Each row is a point on a landscape with many valleys, with its height.
From any point a ball takes the steepest step (drop divided by distance) to one of its 2 nearest points. It stops when none of these is lower. Distance is the straight distance between rows; heights are no part of it.
j_203 (h 4.77): [112 136 151 102 137 112 144 118 128 146 112 117 120 139 165 103 115 133
 137 147  79 153 131 148 107 145]
j_221 (h 4.57): [155 107 182  92 132 121 123 166 141  84  90 151 132 105 104 107 101 148
 144  88 175 128 105 114 170 143]
j_290 (h 7.08): [123 136 108 133 104 123 146 130 123  98 190 103 160  98 102 146 130 121
  97 142 124 102 120 128  86  98]
j_68 (h 3.76): [187  95  98 118 162 183 124 126 140 142 104 163 107 135 144 138 167 130
 153  95 167 145 105  94 221 134]
j_758 (h 4.11): [179 121 112 162 182 178 110 120 120 170  98 150  93 140 138 115 159 144
 128 110 123 163 105 105 195 168]
j_284 (h 3.14): [134  84 135  96  78 144 196 115 177  88 107  79 139 153 157 152 120 128
 148 109 103 140 138 118 130 129]
j_916 (h 6.13): [139 182 148 117 172 106 123 166 133  95 150 162 163 108 113  89  90 101
 131 178 109 165  94 137 105 146]
j_984 (h 1.66): [156 125 124 172  88  97  72  59 135 190  94  94 101 130 117 179 126 129
  94 117 150  54 111 112  93 140]
j_251 (h 4.38): [204  97 127  84 150 113 110  84 152 163  81 150 102 153 187 145 125  95
 172 135 143  98 114 141 129 130]
j_248 (h 6.32): [114 214 169 145 175  61 139 102 135 170 119 130 136 127 150 145 111 124
  96 164  98 114 129 122  88 201]
j_951 (h 4.08): [174 123 165  97 153 150 173 141 161 110  94 125 151 127 156 138 120 112
 132 116 117 153 100  77 141 196]
j_552 (h 4.04): [ 86 150 134 131  97 154 102 131  89 128 132 138  91 124 112 101  89 146
 110 160  52 177 132 179 120 114]
j_361 (h 2.70): [150 103  93 131 175 163 177 132 147 131 136 109 153 140 161 139 190 122
 151 111 162 135 129 103 141 142]
j_957 (h 2.13): [154 135  89 140 210 172 148 153 135 146 135 153 154 143 152 113 185  94
 149 125 144 186 107  96 164 153]
j_154 (h 3.97): [170  85 124  74 127 142 130 122 168 104  97 155 110 156 156 128 116 128
 182 113 144 139 112 134 189  97]
j_938 (h 1.98): [ 73 144  93 211 159 136  96 197  80 127 172 162 144 119  95  91 121  90
 142 129 163 154 146 130 125  97]
j_511 (h 4.58): [117 144  83 201 175 160 108 123 101 177 155 126 107 152 117  94 170 138
 120 154  86 177 131 137 143 135]
j_941 (h 3.39): [224  98  83 123 143 173 126  99 148 147 123 150 121 133 151 168 156 104
 124 123 138 131  89  86 175 142]
j_444 (h 4.28): [130 105 133  93 146 159 157 141 159 118  96 134 125 167 168 102 122 138
 176 118 106 186 116 124 179 127]
j_460 (h 4.49): [ 87 182 128 153 138 134  97 152  91 121 164 155 116 108 101  93  85 120
 118 184  85 168 129 179 103 116]
j_135 (h 2.04): [ 80 133 132 148  80 103 147  91 118 151 130  75 116 120 132 170 150 163
  93 105 125  65 173 126  80 120]
j_99 (h 5.84): [111 207 183 129 170  63 137 132 130 128 119 144 142 107 125 130 112 145
 107 140 135 103 142 128 104 174]
j_103 (h 1.10): [ 54 132  84 123 122 181 111 153  76 133 167 146 118 134 130 105 132 108
 143 159 114 151 162 171  96  82]
j_126 (h 1.35): [ 69 102 103  86  86 183 129 153 104  96 135 141 111 138 132 107 109 125
 159 138 120 163 152 168 128  64]
j_729 (h 1.00): [146  97 113 118  84 119  68 105 104 132 141 138  93 122 102 117 102 152
 119 134 113 109 114 159 144  82]
j_481 (h 3.72): [151  76 141  98 119 112 160 125 152 107 107 105 130 111 137 146 146 143
 153  79 209  76 138 123 146 135]
j_673 (h 7.36): [ 98 143 166  69 148 104 197 158 164  82 133 107 180 130 153 103 128 109
 149 147 120 149 141  98  87 173]
j_289 (h 3.54): [171  66 105  82  80 133 127 123 160  80 139 134 131 128 113 137 104 125
 151 116 156 127 105 138 175  83]
j_43 (h 2.56): [171 101  75 131 123 154 133 105 140 130 155 120 136 149 138 142 154 121
 125 149  92 147 104 128 133 100]
j_793 (h 4.73): [144 124 146  94 156  90 101 118 118 139 106 147 104 127 150  99 123 139
 162 135 149  96 135 168 119 112]
j_6 (h 4.44): [156 124  82 195 169 180  88 119 113 170 131 150 100 159 104 110 178 139
 123 126 107 179 109 116 196 129]
j_887 (h 2.55): [ 90 163 121 188 186 127 142 153 105 137 172 101 155 101 107 117 172 144
 121 107 189  97 142 105 114 135]
j_313 (h 3.05): [193  83  88 127 144 157 158  91 156 153 113 112 119 147 174 166 177 119
 146 106 162 103 123 107 153 145]
j_878 (h 2.86): [132  81 161 107  42 139 157 102 163  97  84  88 117 150 138 158  90 140
 127  93  80 138 129 123 144 114]
j_518 (h 2.25): [ 71 166 101 214 186 132 114 170  80 145 185 123 140 113  95  99 155 120
 136 131 182 121 153 123 114 111]
j_739 (h 2.97): [150 141 123 166 180 132 147 127 121 149 150 109 140  99 117 142 173 144
 105 100 187  79 119  88 122 161]
j_507 (h 1.85): [131 115 126 159  57  89 117  75 145 154 117  79 129 123 114 193 135 140
  82 103 148  54 133 109  91 130]
j_83 (h 4.15): [117 162 123 204 182 135 121 119 107 173 135 114 100 127 117 100 154 161
 106 136 109 143 128 133 135 173]
j_731 (h 3.12): [ 44 187 197  79  93 101 132 151 109  96 121 150 112 109 110 117  82 145
 103 138  86 146 175 165  91 133]
j_50 (h 2.60): [ 54 179 196  89  89  74 133 140 115 105 117 138 120 106 111 145 102 158
  95 109 126  95 191 146  93 117]
j_258 (h 1.86): [170 132 129 176  82 120  83  67 138 179  88  98 113 145 132 176 111 121
  81 134  89  99  91 110  94 150]
j_647 (h 5.18): [ 94 165 190  96 118  74 153 120 142 142  98 116 132 144 152 119  94 118
 106 149  51 164 132 126 102 191]
j_35 (h 4.74): [107 117 118 150 155 147 117 178 111 117 125 143 138 127 114  87 141 139
 154 113 164 155 129 132 160 111]
j_542 (h 7.37): [ 98 136 140  97 114 102 197 124 154 105 141  84 169 126 155 150 146 121
 123 135 115 109 156 116  68 145]
j_189 (h 0.67): [135 103  82 146 101 141  40 128  91 145 171 162 101 131  71 101 125 135
 123 149 125 144 111 151 177  69]
j_187 (h 3.73): [219 112 125 105 133 165 154 121 162 121 107 139 146 131 159 164 120  92
 123 133 114 148  82  80 143 170]
j_874 (h 6.90): [144 154 108 170 104 116 124  96 124 130 174  96 147 111 102 162 122 131
  66 148  88  92 104 108  81 123]
j_778 (h 4.20): [206  76 136  87 123 125 105  99 153 136  80 154  94 142 153 147 110 119
 161 103 160 106 106 131 179 118]
j_756 (h 3.38): [175 101 114 129 149 114 139 110 138 144 139 111 136  96 129 164 165 131
 121  97 213  51 120 100 125 154]
j_863 (h 6.68): [148 189 127 164 141  85 115  81 128 167 137 116 139 125 135 165 119 121
  83 164  99  78 110 110  70 162]
j_553 (h 2.22): [ 94 139 197  85  87  54 148 126 149 107  94 121 135 114 131 160 118 136
 118  96 151  72 183 127  89 125]
j_530 (h 4.71): [137 160 197 102 141  97 162 140 161 116  96 125 163 131 142 138 107 113
 101 132  88 154 115  80 114 218]
j_584 (h 3.69): [ 59 158 165 117  69 146 119 143  94  99 129 133 107 108  87 122  81 157
  84 132  63 162 145 165 111 118]
j_841 (h 1.75): [ 57 107  85 162 114 153  82 197  74 117 145 183 127 127  98  86 103 105
 156 123 167 148 160 152 150  70]
j_799 (h 6.80): [115 163 146 113 171 125 165 180 145  87 154 131 189 118 126  98 123  97
 137 152 125 166 113 102  98 153]
j_264 (h 1.31): [151 134  73 151 199 151  89 154 121 141 143 195 148 141 117 109 189  86
 164 134 174 158 110 113 180 114]
j_271 (h 1.56): [ 69  87 105 122  78 173 109 185 101  87 130 150 128 128 102  95  93 128
 154 113 148 169 145 145 162  63]
j_928 (h 2.15): [179 101 105 159 103 148 125  86 139 154 120  98 122 146 138 164 137 135
  99 125  97 113  97 108 123 138]
j_342 (h 2.18): [ 90 126 149 116  74 107 137  84 118 156 106  91 102 132 154 157 125 139
 113 121  87  93 168 154  75 114]
j_5 (h 3.16): [159  68  78  73  78 122 157 111 159  82 156 111 133 132 131 145 129 111
 162 126 174 102 140 164 143  78]
j_354 (h 7.23): [ 77 127 120 117  94 127 191 136 129  89 172  78 160 103 122 154 156 134
 115 118 147  94 169 130  78 109]
j_617 (h 1.01): [127 118  68 178 143 141  61 125  87 167 181 146 103 142  76 104 168 133
 130 147 146 127 133 133 157  87]
j_667 (h 5.02): [141 100 135 139 137 152 102 190 123  94 120 160 146 111  82  97 108 132
 140  86 188 161  94 110 197 117]
j_629 (h 4.09): [138 107 170  96 102 105 156 148 153  74 113 116 152 104 108 139 120 144
 127  90 172  98 127 108 133 136]
j_695 (h 5.30): [105 179 154 145 161  84 109 143 106 119 151 135 135  89  96 111 116 150
 116 138 163  93 131 144 116 128]
j_662 (h 2.87): [164  85  64 106  88 133 129  90 138 118 167 114 126 139 137 153 144 115
 134 155 119 107 126 158 115  76]
j_844 (h 1.34): [ 76 147  76 168 151 157  86 135  65 163 186 138  99 133 110 102 161 124
 138 170 132 125 166 161 106  85]
j_56 (h 4.55): [149 110 141  82 137 109 127 100 139 148  94 133 103 153 179 114 114 121
 167 139 101 129 130 161 118 113]
j_449 (h 2.36): [ 98 121 186 108  67 103 120  93 129 148  67 111  93 144 144 136  90 138
 120 110  63 127 153 151 105 121]
j_125 (h 3.57): [140 149 148 164 160 128 140 125 126 151 114 115 131 117 128 129 144 151
 101 112 123 120 113 105 125 179]
j_710 (h 4.97): [131 127 124 132 172 105  95 141 105 140 140 141 117 110 119  99 145 152
 147 125 188  93 126 147 141 118]
j_920 (h 2.61): [133 108 187  99  46 111 137  99 167 117  67 104 128 160 148 155  71 114
 118 124  50 147 126 122 111 134]
j_619 (h 5.25): [ 95 204 170 126 136  95 116 154 120  95 147 160 138  99  94 100  67 124
 105 181  78 165 120 161 100 144]
j_380 (h 4.50): [ 91 111 114 112 146 164 162 176 141 104 115 137 153 156 154  86 132 120
 178 127 132 194 133 122 155 113]

For each start below, name the point where the ball stops.
j_354 | j_56
j_916 | j_553
j_511 | j_103
j_758 | j_264
j_530 | j_264
j_5 | j_984
j_667 | j_103

Write out the way that a ball takes from each point below.
j_799 | j_916, j_619, j_460, j_552, j_584, j_731, j_50, j_553
j_6 | j_758, j_68, j_941, j_313, j_361, j_957, j_264
j_284 | j_878, j_920, j_449, j_342, j_135, j_507, j_984
j_647 | j_530, j_951, j_187, j_941, j_313, j_361, j_957, j_264
j_542 | j_354, j_290, j_874, j_863, j_248, j_99, j_695, j_710, j_793, j_56
